A landscape with many valleys, sampled at points; each row gives a point and its height.
From any point a ball rolls to the lowest of the 2 points nearest to it. It stops when none of these is lower. Distance is the straight distance between rows; heights are no part of it.
<774>: [ 95 143 145  79 125 184 102 123 153 127 160 131 138 165 139 153 143 114
 134 129]  height 4.88
<945>: [108 115 138 113 127 108  73 160 120 133 151 167  87 180 108 107 113 123
 169 111]  height 5.12
<1136>: [149 118 137 101  91 135 113 129 134  66  88 125 187 115 140  83  88 152
 126 113]  height 6.16
<1749>: [139 159  98 146 128 140 165 130 132 153 157 120 139 102 109 131 170 101
  90 154]  height 4.01
<409>: [101 103 105 139 187 151 136 156 150 170 125 148 105 141 126  81 160 107
 125 157]  height 5.29
<1986>: [ 65  96  68 110 177  81 165  97 112 123 116 147  79 105 116 182 156 101
  74 140]  height 4.53
<2044>: [143 108 128 165 164  95 149 135 128 136 131 131 149 123 121  96 145 131
 125 141]  height 2.38
<1301>: [ 91  57 130 122 205 122 175 112 144 131 128  71 100 171 134 172 111  93
  70 108]  height 4.05
<396>: [ 64  85  47 143 193 117 131 134 146 168 138 138  66 123 102 132 169 130
 121 132]  height 4.77
<772>: [ 90  72 110 134 174  65 173 103 130 129 141  72 107 166 106 168 149 121
 106 111]  height 3.73
<928>: [ 64 108  73 109 140  73 143 103  96 132 113 177  75  99 114 176 157 107
  97 152]  height 4.39
<1709>: [ 71  92  47 138 179  91 148 118 126 143 138 139  71 119 101 160 165 122
  97 129]  height 4.66
<2250>: [169 163 105  80 106 162 123  77 143  66  68 138 171 109 161 178 114 174
 144 115]  height 5.71
<573>: [130 137 148 144  85  90  54 132 110 142 113 127  65 154 133  91 102 145
 170 117]  height 4.81
<482>: [159 141 137 109  84 116  85 131 104  78  71 116 143  86 163  61  82 165
 138 123]  height 6.07
<888>: [155 141 145 138  97 157 122 159 142  88 159 154 171 142  89 131 107 119
 115  95]  height 4.93
<255>: [145 133 159 145 108  94 121 123 122 119 145  97 153 141 126 108 124 122
 125 119]  height 3.17
<448>: [159 117  94 184 136 125 144 181 121 140 124 185 118 110  82  85 124 127
 132 130]  height 5.25
<805>: [134 168 130 127 147 165 150 152 105 163 163 143 134  74 135 113 162 114
 138 164]  height 3.66
<1007>: [ 95 117  96 128 120  57 137 119  85 133 111 197  80  99 116 168 143 117
 123 164]  height 4.28
<1903>: [125 145 134 128 105 200 132  95 159 136 115 105 193 121 161 128 155 142
 138 145]  height 4.82
<168>: [ 85 121 128  95 154 157 121 128 152 134 165 110 126 163 129 143 153 102
 106 128]  height 5.06
<666>: [132 147 134 144 100 123  92 159 116 150 171 131  94 140  97 108 126 106
 139 112]  height 3.75
<2069>: [ 82 128 100 149 126 102  74 147 106 186 169  97  42 110 103 112 144 125
 172 113]  height 5.48
<948>: [142 108  90 190 133 102 124 163 137 154 134 167 102 143  84 110 128 138
 142 127]  height 5.11
<2086>: [108 158 127  89  81 172 114  73 154 123 133  93 152 161 157 181 153 135
 140 129]  height 5.52
<2323>: [131 151 118 101 102 197 125  78 162 114  79 110 189 123 177 117 141 158
 134 150]  height 4.94
<665>: [150 124 153 131 184 157 167 150 129  96 137 173 183  84 127 146 127 118
 104 132]  height 3.69
<2254>: [139  99 153  97 125  59 126  86 138  94  69 114 144 177 143 100  93 154
 142 119]  height 6.25
<2415>: [147 169 156 137 117 177 127 162 100 148 170 138 150  79 136 112 141 130
 157 133]  height 4.00
<1138>: [119 106 171  79 154 161 113 120 164  86 108 155 139 187 149 145  83 112
 102 115]  height 5.40
<1877>: [113 161 147  99  81 136 103 109 128 125 175  84 137 152 133 161 141 116
 130 118]  height 5.24
<874>: [110 104 113 176 142  69  98 137 125 166 149 115  88 140 122 125 145 158
 169 133]  height 5.37
<918>: [166 170 147  86  69 106  96 105 120  72 110 125 141 146 133 132  83 142
 122 106]  height 4.48
<614>: [119 102 120 131 188  81 196 100 131 139 121 105 135 122 126 153 159 102
  83 152]  height 5.27
<789>: [165 120 140 209 133  81 114 174  86 146 130 160  86  89 116 113 111 163
 171 120]  height 2.42
<1609>: [122  85 111 131 177  50 208  88 123 133  99 117 115 121 112 181 141 110
  84 144]  height 5.42
<460>: [ 83  85 131 107 206 135 148 124 145 123 155  98 111 158 135 172 132  90
  77 115]  height 4.25
<2172>: [ 76  52  94 140 206  90 179 106 139 133 124  80  87 159 116 179 134 117
  83 113]  height 3.88
<176>: [117 167 155 110  99 148  92 116 118 157 155  87 133 122 162 103 152 125
 145 143]  height 7.15
<405>: [154 130 149 133  97 137 168 112 151 101 138  90 193 144 103 146 116 123
 102 102]  height 3.80
<1453>: [145 123 158 142 145  37 158 113 100 129 160  91 136 123 114 155 137 114
 127 117]  height 4.23
<1954>: [127  90 148  85 123 104 164  85 153 105  78  84 137 204 128 134  94 123
  95 112]  height 6.14
<270>: [121  81 137 137 178 130 175 124 167 120 118 105 132 179 113 144 117  96
  72 119]  height 3.24
<1372>: [154 154 117 152  37 197 104 109 146 101 117 121 184 104 125 156 121 149
 146  96]  height 3.05
<428>: [158 134 163 164 143  89 133 151  86 119 149 125 154  82 134  98 128 132
 141 127]  height 4.85
<289>: [115 139 142  95 125 178 108 135 151 126 133 144 145 159 135 108 130 119
 129 135]  height 4.72
<1326>: [178 171  92  82  97 111 132  94 141  74  73 123 138 139 140 118  96 152
  99 127]  height 2.68
<987>: [107 158  93  70 103 167 113  88 163 132  92 108 122 160 162 103 144 132
 105 161]  height 4.75
<1809>: [154 160 126 143 118 103 145 167  52 144 129 197  85  57 122 122 123 118
 142 149]  height 2.22
<2379>: [159 147 110 102  89 106 117  95 137  93  70 113 143 147 144  81  97 145
 110 129]  height 2.57
<2183>: [149 135 127 169  69 136  78 152 114 149  66 127  74 115 130  39  86 156
 160 119]  height 5.03
<1093>: [112 145 146  62 112 119 130  69 141 111 106  72 148 165 174 135 135 134
 120 143]  height 6.62
<1412>: [161 121 158 175 148  38 143 126  92 129 140 115 137  96 123 127 127 135
 144 127]  height 4.56
<1018>: [105 130 107 142  98  73 126 136  68 167  95 206  60  78 133 150 128 137
 161 173]  height 1.94
<913>: [149 111 126 166 109 155 115 198  97 146 115 161 108 109 116  42  89 148
 180 107]  height 5.56
<402>: [167 170 151 170  83 156 121 144 114 120 165 110 166  70 114 138 128 125
 123 111]  height 3.41
<841>: [154 174 167 145 109 185 124 187  79 152 158 132 123  58 135  96 112 129
 165 118]  height 4.29
<1274>: [164 116  98 184 121 147 142 197 107 128 126 161 136  76  96  60 112 136
 133 117]  height 5.36
<1648>: [121  57 144 140 168  86 163  97 165 135  85  89 143 186 128 116 118 138
 121 119]  height 1.78
<1414>: [130 115 164  90 140 197 115 112 174  75  95 162 166 163 157 168  75 130
 106 109]  height 5.49
<2078>: [ 94 136  99 100 166 108 157 122 106 139 138 165 101  89 128 158 170  93
  92 164]  height 4.76
<166>: [153 115 113 173 152  65 152 145  94 124 117 184 125  93 107 131 133 135
 129 145]  height 3.26
<1981>: [113  74 135 152 193 129 118 162 149 143 112 180 115 166 128  88 125 145
 157 139]  height 5.70
<173>: [145  97 154 116 118 163 158 117 162  82 108 104 227 105 128 133 103 143
 118  98]  height 6.33
<1937>: [141 118  91 217 118 107 111 164 148 195 125 133  75 111 106 119 122 187
 172 151]  height 4.79
<1166>: [143 167 140  59  99 126 139  56 138  97  94  84 159 145 174 166 122 152
 133 137]  height 6.57
<424>: [ 93 142 105  96 178 147 160 123 130 132 160 139 113 102 126 187 172  94
  82 148]  height 4.63
<417>: [154 142 142 101  66 142 129  85 141  79  90  89 207  99 153 138 100 160
 134 109]  height 6.47
<605>: [162 168 139 133 118 117 153 157  71 107 145 187 142  50 120 145 126 117
 118 143]  height 3.83
<1982>: [135 125 109 199 125 104 108 156 116 193 132 126  67 105 116  97 136 153
 172 139]  height 4.58
<609>: [135 138 119  76 124 158 138  79 165  97  61 113 169 144 169 109 114 147
  99 149]  height 4.91
<1498>: [160 101 121 154 157  55 190 121 121 110 111 158 143 117  88 160 120 115
  92 129]  height 5.69
<2261>: [104  65 125 145 180 107 142 128 167 124 117 125 112 194 113 137 119 114
 103 118]  height 3.00
<1664>: [150 119 165 140 118 119 106 160 111  99 139 151 159 134 120  85 102 134
 148 108]  height 2.16
<2095>: [166 193 116  82  91 109  91  95 116 110  89 106 102 121 165 108 114 149
 124 143]  height 5.26
<515>: [111 155 120  89  79 163  94 132 146 130 162 131 111 172 106 135 125 103
 125 115]  height 4.10
<389>: [146 176 134 125 127 161 134 189  87 166 177 168  94  83  97 118 121  97
 160 130]  height 2.71
<1803>: [151 155 165 129  72  90  61 124 104 108 107 121  88 139 139  94  92 139
 143 110]  height 4.68
<858>: [ 94 140  79 159 131  90 101 139  94 189 166 104  42  80 102 125 158 116
 145 129]  height 5.35
<1208>: [140 144 133 153 136 150 149 128 127 146 138  94 180  90 148  73 156 129
 121 156]  height 6.37
<1734>: [117 129 149 126 144 206 133 120 168 126 153 145 164 145 133 195 144 115
 123 117]  height 6.15
<2085>: [ 94 108 138 111 158 112 150 102 142 139 143  68 141 158 146 119 163 110
 109 140]  height 6.82
<1700>: [130 142  93  87 118 147 126  92 165 112  63 119 132 162 160  83 124 136
  93 158]  height 4.86
<2429>: [107  73 150 142 217 137 131 145 152 139 109 152 128 154 151  93 129 122
 120 146]  height 5.54
<499>: [165 170 107  84  77 152 121  90 150  75  87 131 155 146 136 149 102 151
 109 120]  height 2.77
<1804>: [110  83 106 131 156  52 186  92 124 122  77 168 107 117 113 189 131 109
  89 157]  height 5.53
<236>: [147 162 155 133  85 182  99 153 113 127 143 124 154  95 143  90 113 140
 153 123]  height 4.30
<2104>: [128 125 144 126 166 160 182 109 161 128 143  98 169 132 134 169 148 109
  88 132]  height 5.01
<410>: [148 147 154 110  75  76  82 116 114  89 121 127 112 171 124 120  87 128
 133 104]  height 4.57
<821>: [142 135 160 161 118  54 119 128  95 127 175  96 115 131 109 147 131 112
 126 106]  height 3.93
<816>: [125 115 135 125 197 130 193 107 147 136 126 108 155 113 142 157 152  99
  71 152]  height 5.14
<2105>: [108 127 127 113 158 125 120 158 130 120 185 155 108 152  91 160 140  94
 108 111]  height 4.20
<2239>: [114 154 128  82  80  88  72 102 110 117 131  98  82 166 146 122 119 127
 133 118]  height 4.22
<747>: [126 181 150 113  60 168  80 109 126 139 166 100 132 129 145 169 137 124
 154 117]  height 5.09
<360>: [116  96 118 153 161 132 111 173 132 174 123 174  95 157 116  76 125 152
 190 140]  height 5.87
<1098>: [115 117 107 140 140 160 125 148 152 165 117 136 122 149 123  53 146 117
 132 151]  height 5.45
<1845>: [141 121 147 139 108 203 117 141 138  84 138 160 208 100 131 169 121 148
 165  96]  height 5.86
<175>: [152 129 145 142 143 162 157 145 142  99 146 145 195 106 112 140 130 124
 107 118]  height 3.95
<2195>: [126  82 140 137 144 110 126 133 159 104 109 147 135 196 108 115 103 125
 111 108]  height 2.76
<511>: [ 89  41 139 133 200  90 165 101 157 141 100  76 113 187 136 148 118 128
 111 117]  height 2.09
<2308>: [158 113 159 172 101 105  96 171  94  98 128 133 142 104 122  71  91 149
 153  98]  height 1.91
<1847>: [156 118 166 189 116  94  91 174  90 130 136 146 105 122 119  91 101 154
 171 103]  height 2.12
<87>: [175 175 144 162 103 131 145 153  90 115 162 142 156  48 110 152 131 121
 111 123]  height 3.64
<953>: [118 144 144 115  86 105  76 132 115 129 156 111  95 159 122 113 123 113
 140 112]  height 3.99
<704>: [141 113 122 139  95  91 116 101 140 113  78 106 145 159 136  66 112 146
 129 131]  height 2.39
<1010>: [140 113 166 126 116 190 128 118 159  74 122 148 211 131 129 186 107 141
 143  88]  height 5.99
<2460>: [105 155 119 106  95 174 119 104 156 151 152  85 146 145 145 128 163 117
 120 140]  height 4.49
<133>: [130  91 135 141 127  86 141 100 152 125 100  93 151 174 129  91 122 133
 125 126]  height 2.11
<2197>: [142 113 166 119 133 170 136 137 160  75 129 149 193 144 117 147  92 124
 111  93]  height 6.12
<1819>: [107 140  96 126 124 130 108 166 122 167 177 136  77 131  81 117 138  92
 139 118]  height 3.47
<1356>: [108 109 116 155 115 108  70 142 136 179 110 130  72 154 142  84 116 179
 200 146]  height 5.65
<1470>: [146 149 144  96  81 181 102 115 147  73 111 160 178 140 135 159  99 149
 144 106]  height 6.30
<2118>: [144 147 128 172 109 156 122 153 111 180 125 100 118  89 140  40 141 127
 143 145]  height 6.06
<2221>: [126 178 103 112 135 146 155 132 100 163 157 150 118  66 127 152 173 100
 110 172]  height 3.42
<2041>: [155 103 149 133 167  77 205 111 132 113 129 115 158 130  93 165 123 105
  89 114]  height 5.78
<184>: [124 116 136 142 143  98 133 129 133 134 152 110 136 153 121 109 145 117
 125 132]  height 2.78
<1822>: [156 107 155 109  80 134 139 116 141  75 106  84 221  89 129 123  91 153
 133  96]  height 6.40
<744>: [ 65  79  73 147 156  85 124 114 143 149 146  83  90 162 113 134 160 145
 132 116]  height 3.70
<802>: [143 100 123 169 151 123 136 157 126 134 112 142 155 117 128  55 132 143
 142 137]  height 1.99
<121>: [138 129 134 129  82 211  96 119 131  90 108 158 196  95 154 151 124 162
 183 100]  height 5.76
<2132>: [147 171  95  72 105 161 133  53 148  91  82 121 131 159 160 221 141 154
 137 122]  height 5.63
<93>: [134 108 118 139 171 121 180 134 147 117 139 135 134 147 100 158 134  91
  70 126]  height 3.48
<2338>: [135  99 107 147 152  62 176 117 115 113  89 197 122 111 100 165 127 112
  90 152]  height 5.60
<997>: [ 87 135 109  95  81  95  96  99 118 122 150  64  93 177 130 127 137 117
 117 109]  height 4.41
<635>: [136 144 150 119 113 174 115 139 134 128 142 132 169 124 137  94 132 130
 139 134]  height 4.52
<710>: [110 128  84 141 130  95 140 157  83 181 105 212  49  81 114 140 125 141
 176 171]  height 1.82
<602>: [165 151 149 153 110 131 122 171 106 108 172 155 147 111  90 128 112 112
 120 107]  height 4.74
<253>: [107  84 175  74 166 163 151  91 162 112 102  83 130 189 171 176  74 106
  82 117]  height 5.16
<2070>: [126 154 113 116 142 142 130 179 109 159 179 174  90 110  83 130 136  92
 139 130]  height 3.10
<2447>: [151  85 116 197 142 114 126 180 115 130 108 155 146 103 122  55 113 174
 163 124]  height 2.30
<140>: [115 142 137  82  97 131 102 123 142  99 139 133 124 188 121 139 113 115
 117 113]  height 4.27
<2343>: [ 91 113  75 130 164  83 123 150  94 167 134 193  56  94 109 152 147 140
 162 155]  height 1.60
<1535>: [165 201  94  79  81 128 112  78 133 105  97  94 118 131 158 147 126 151
 114 144]  height 5.33
<1750>: [149 166 170 109  74 184  83 165  84 121  91 123  97  70 164  59  79 153
 173 110]  height 4.51
<958>: [153 173 157 110  63 184  75 142 101 113 108 125 136  81 161  96  96 155
 163 117]  height 4.43
<422>: [120 167 125 126 111 111 136 123 108 142 196  84 124 107 116 171 169 101
 106 130]  height 2.84
<1717>: [116 108 182  84 146 161 173  73 162 124 115  66 181 160 159 181 124 127
 115 123]  height 5.77
<1716>: [114 144 100 103 102 170 104 128 151 164 105 126 114 152 132  54 134 120
 136 157]  height 5.64
<1315>: [ 97 107 133  99 144 145  89 154 147 124 144 167 104 188 108 111 117 109
 133 115]  height 5.31
<1088>: [131 153 145 124 123 184 126 137 144 126 170 147 168 130 119 163 144 117
 134 122]  height 6.32
<1613>: [147 130 145 201 111 147 116 189  98 186 102 125  54  83 114  58  98 146
 185 113]  height 4.89
<2067>: [ 84  59 124 140 224  97 126 136 147 129 134 145  88 162 131 162 126 123
 121 118]  height 5.82
<1524>: [159 102 121 198 148 107 138 193  80 142 114 164 117  69 133  70 113 177
 174 126]  height 2.56
<1805>: [111 120 115 134 180  93 121 170  97 163 156 180  74 113 113 125 146 126
 170 144]  height 2.07
<35>: [166 159 158 155 116  84 139 134  97 119 172 112 142  97 108 152 132 109
 112 116]  height 3.62
<890>: [133 111 159  90 128 105 120 101 142  87  88 126 157 171 146  98 101 136
 125 123]  height 6.31
<734>: [144 142 162 176  83 144  84 167 101 163  93 114  60 104 124  53  95 140
 165 109]  height 4.98
<345>: [145 127 121 192 142  60 120 155  91 157 131 171  79  88 122 147 129 166
 167 150]  height 2.73
<363>: [ 88 140  77 129 141  73 118 128  78 165 158 136  59  74 114 144 167 113
 131 143]  height 5.17
<1720>: [117 151 114 127 142 105 134 138 111 144 183 123 108 111 108 147 165  98
 114 137]  height 2.43
<44>: [142 116 137 138 191 124 164 158 112 114 123 187 148  93 125 118 134 117
 110 151]  height 3.46
<516>: [ 95 115 123 133 171  94 136 112 126 163 150  80 127 129 147 104 179 115
 127 154]  height 6.92
<1610>: [151 143 132 129  80 136  84 136 109 117  79 121 121 106 156  40  95 153
 141 130]  height 6.01
<351>: [ 89 102 164  88 166 163 162  90 159 126 136  66 150 165 159 182 134 106
  95 124]  height 5.88
<1841>: [149 103 121 153 173  86 171 151  98 101  93 211 140  87 115 128 122 131
 114 146]  height 3.40
<2143>: [102 116 103 141 129 119  98 144 131 181 141 120  88 147 117  78 148 124
 155 140]  height 4.09
<1957>: [135 119 118 182 126 104 115 144 125 171 130 112 108 131 127  73 146 139
 149 143]  height 4.34
<1940>: [119  96 128 144 217 143 153 154 137 150 113 170 122 119 142  89 149 119
 122 161]  height 5.41
<2354>: [159 136 124 144 146 146 194 126 145 103 137 139 183  99 102 174 137 109
  77 127]  height 4.21
<865>: [150 120 122 163 100 156 115 177 112 128 119 137 144  99 118  43 106 136
 144 116]  height 5.44
<1771>: [142 139 113 159 110  69 133 150  65 146 112 206  72  77 113 144 124 129
 145 154]  height 2.08
<1056>: [128 153 120 142 117 168 128 134 129 178 144  95 141 105 141  64 161 117
 128 158]  height 6.22
<1475>: [131 154 137 142 120 184 142 106 148 144 155 103 184 107 147 152 170 128
 137 140]  height 4.64
<1534>: [135 190 157 110  56 157  69 119 117 140 145  94  98 121 144 127 118 123
 142 123]  height 4.96
<1244>: [145  96 142 125  91 117  99 150 110  75  88 108 178  90 149  54  89 157
 143 113]  height 6.11
<800>: [132 139 150 130 131 159 169  94 156 132 146  81 199 125 142 158 158 123
 117 136]  height 4.84
<1731>: [144 155 113 142  78 184 130 134 162 128 146 121 159 140 104 121 135 116
 106 121]  height 3.43
<1770>: [155 138 158  74  96 140 121 103 143  50  96 145 182 148 133 161  77 148
 125  97]  height 6.26
<980>: [163 149 149 156 121 159 138 202  66 126 149 144 127  40 134  84 111 139
 151 108]  height 4.46
<782>: [112 100 111 150 194  89 144 140 122 153 127 160 105 120 130 125 159 132
 137 159]  height 5.05
<426>: [ 81 143  98  75 101 165 118  88 156 139 126  74 122 165 152 121 155 118
 105 144]  height 4.65
<2482>: [143 151 134  68  98 105 109  99 136  76 103 132 123 181 134 136  96 135
 114 121]  height 4.38
<2156>: [116  79 154 102 143 106 182 101 148 117 120  68 134 195 108 159 110 110
  93 104]  height 6.05
<1540>: [153 177 142 154  97 134 130 134 115 141 181 101 140  95 117 154 149 111
 114 128]  height 3.25
<159>: [135 166 125  95  87 182 103 105 144 123  99 120 158 120 165  93 132 146
 137 150]  height 5.02
<1697>: [ 76  68 128 123 213 138 104 150 153 137 140 150  82 172 132 131 126 107
 115 120]  height 5.66
<2455>: [131 121 141  66 142 163 146  77 170  93  64 110 150 169 169 148  96 133
  90 136]  height 4.99
<2417>: [149 143 119 103  89 182 100  85 135  74  77 153 188 100 166 169 118 169
 175 108]  height 5.72
<893>: [148 105 139  69 129  81 159  69 145  91  53  99 141 182 143 117  89 146
 108 122]  height 6.20
<1092>: [142 163 174 113  94 147  91 153 113 110 179 147 144 137 117 139 110 120
 149 108]  height 6.45
<1163>: [147 144 136 132 140 116 136 159 118 114 178 164 132 128  92 152 135 101
 112 120]  height 4.54
<1624>: [146 151 156 127  82 135 123 112 137 108 146  94 178 133 133 128 120 127
 120 116]  height 3.50
<733>: [ 82 105 140  86 148 204 141  83 170 123 121  76 134 177 171 203 122 111
  95 123]  height 5.97
<1332>: [104  92  90 158 153  59 151 115 133 142 148  93 101 154 104 154 158 133
 122 124]  height 3.53
<2376>: [111 148 127  74 102 172 131  52 152 106  95 105 144 169 171 213 144 142
 139 125]  height 5.59
<1919>: [125 135 143 117 177 132 132 185  85 157 161 187 100 109 127  99 137 116
 174 142]  height 2.67
<1030>: [106  93 100 160 171  84 119 147 135 156 144 150  92 142 110 131 149 142
 154 138]  height 5.21
<1431>: [ 87 116 104 111 178 149 131 145 144 150 163 137 103 140 110 127 161  94
 108 136]  height 5.08
<2347>: [143 138 134  82 117 196 119  91 173  70  74 164 155 161 151 189  92 142
 113 110]  height 5.55
<312>: [ 75 116 110  98 194 170 147 127 148 132 170 114 113 132 131 185 156  91
  78 124]  height 4.47
<726>: [148 127 114 196 118 136 119 176 111 193 114 134  81 103 111  55 119 143
 174 138]  height 4.78
<1759>: [156 167 118 118  43 169 114  95 147  94 108 115 168 135 131 147 110 143
 120 110]  height 2.90
<1693>: [ 92  95 100 162 131  94  79 140 152 171 134 122  83 162 127 121 130 187
 184 136]  height 5.51
<2>: [124 161 103 131 136 102 144 134  87 168 148 144  94  69 127 128 170 101
 116 168]  height 3.18
<2377>: [ 85 128 103 136 140  75 117 115 101 154 180  72  91 114 127 131 176 114
 125 124]  height 4.83
<186>: [141 107 106 179 153  45 146 129 111 144 114 168 110 105 118 158 135 164
 146 158]  height 3.03
<383>: [106 122 161  88 134 128 143  89 149 123 130  78 162 165 157 131 138 119
 117 134]  height 6.71
<2034>: [145  93 154 151 145 102 129 152 136  96 128 157 159 156 102 104 102 128
 131 106]  height 2.49
<2031>: [126 140 107 126 126  67 150 129  88 119 134 186  99 100 106 170 143  96
  98 149]  height 4.14
<1812>: [124 121 139 153 107 102  69 166 109 158 145 150  67 154 108  99 107 139
 183 112]  height 4.95
<2238>: [168 118  85 196 128 109 153 180  95 147 102 195 103  72  99  90 117 148
 142 138]  height 5.34
<539>: [111 154  98 124 121 162 140 128 144 163 169  91 130 123 120 128 176 100
 104 145]  height 4.26
<1554>: [ 58  88  81 119 193 144 120 143 148 162 150 135  74 142 108 113 160 107
 120 124]  height 4.90
<330>: [145 121 162  95 111 143 118 128 148  68 115 149 173 162 123 125  86 131
 121 102]  height 6.21
<2371>: [ 85 121  89 126 171  67 130 118  95 148 166 115  84 101 122 148 176 117
 123 137]  height 5.00
<1409>: [108 146 119 122 139 179 152 112 155 151 169 101 153 123 135 174 179 110
 110 142]  height 4.45
<1328>: [142 116 143 122 111 160 129 129 149  90 109 117 205 118 137  97 107 140
 119 119]  height 6.23
<1422>: [138 135 127 152  95 138  97 136 123 154 103 113 123 126 140  37 126 136
 143 142]  height 5.91
<611>: [ 97 140 128  94 120 152  98 156 133 133 187 140 107 159  97 138 134  99
 132 111]  height 3.85
<2282>: [161 140 149 156 132 136 139 175  84 112 151 136 164  50 134  96 125 136
 137 123]  height 4.62
<1444>: [140 174 175 122  66 123  55 126 102 134 121 101  70 125 140 101 107 123
 138 114]  height 4.80
<931>: [ 69  96  80 135 137 108  93 127 140 166 151 101  77 160 112 106 155 133
 148 118]  height 3.84
<784>: [131 101 158  79 155 188 147  76 176 104  68 103 145 171 183 180  66 120
  83 121]  height 5.04
<1234>: [136  81 163 110 171  87 210 103 136 129 132  77 143 158 100 177 120 105
  88 102]  height 5.92
<2260>: [148 168 130 122 122  97 150 137  86 118 156 176 128  78 109 172 140  98
 103 146]  height 3.98
<684>: [143 167 156 104  70 179  85 140 131  98 149 160 153 139 122 147 103 134
 155 105]  height 6.36
<1306>: [142 156 118 151 129 113 130 151 100 159 164 133 102  95 112 115 151 105
 124 141]  height 2.85
<715>: [127 182 111  80  62 151 105  80 142 118 121  89 126 155 151 149 133 131
 120 135]  height 5.43
<1419>: [137 110  81 202 138  87 126 160 142 170 133 161  88 124  96 141 131 174
 158 147]  height 4.97
<1075>: [110  93 168  96 171 161 135 117 168 105 124 116 136 185 147 160  96 100
  88 114]  height 5.30
<2052>: [162 164 142  90  71 134 132  54 133  87  87  88 186 120 163 177 113 166
 147 114]  height 6.53
<2410>: [122 105 117 174 137 123  98 173 128 192 124 150  79 136 126  89 116 181
 215 141]  height 5.80
<5>: [141 178 130  96  73 143  90  99 126 131 106 102 118 126 161  89 124 138
 129 145]  height 5.15
<1587>: [117 127 152  71 112 166 161  51 157 114  90  72 165 169 165 199 128 138
 126 124]  height 5.67
<1563>: [100  91 145 115 183 145 115 152 156 117 141 159 107 181 122 136 116  98
 106 112]  height 5.50
<2179>: [ 81  65 100 135 216  75 147 122 135 124 125 157  78 135 120 194 135 125
 102 127]  height 5.98
<83>: [167 159 100  82 112 164 152  59 156  74  62 125 160 144 152 206 114 163
 129 113]  height 5.68
<571>: [ 92 120 138 111 143 221 128  95 176 132 132 112 147 163 161 205 146 113
 117 120]  height 6.03
<621>: [120  91 105 166 174  45 153 119 131 140 132 136 107 135 110 173 146 148
 136 137]  height 3.30
<1053>: [ 99 105 105 124 188  75 153 120 109 140 123 166  97 106 131 155 163 113
 110 161]  height 4.92
<1728>: [161 150 132 168  58 190 110 141 128 103 144 113 189  73 120 149 121 144
 142  95]  height 3.19
<1051>: [158 174 142 131 130 140 150 189  59 150 157 186  96  57 120 116 117 113
 153 136]  height 2.41
<1381>: [ 94 128 127 117 115  89 105 115 117 140 174  71 110 151 129 126 151 112
 126 117]  height 4.61
<696>: [154 165 115 141  48 205 105 140 148 123 130 130 161 111 110 120 113 131
 129 112]  height 3.20
<1588>: [113 145 148 127 135 116 116 119 116 160 158  80 133 125 155  95 166 116
 136 153]  height 7.03
<2478>: [119 129 101 132  97 128 101 112 143 161  89 110 107 153 144  44 136 134
 138 154]  height 5.79
<156>: [142 136 144 129 171 148 145 178  99 134 151 180 139  97 125  99 141 120
 142 140]  height 3.14
<553>: [148 154 110 152 117 176 160 130 153 137 153 122 171 112 108 136 155 111
  97 136]  height 3.74
<1345>: [146 122 136 142 132 125 177 124 150 110 147 109 165 152  95 149 126 105
  83 111]  height 3.72

Where does a ball stop that starts at each point below?
<363> => <2343>
<893> => <1475>
<1588> => <409>
<684> => <2376>

Call two points neighbours if one is among the 2 nearest of the other. Go from one point of each pair to the other, from neighbour to neighbour, staying as low as possible. Name the highest point that can't be avoided.
<409>, <1982> => <360>
<2343>, <802> => <44>
<1648>, <1720> => <402>
<2308>, <802> => <1524>
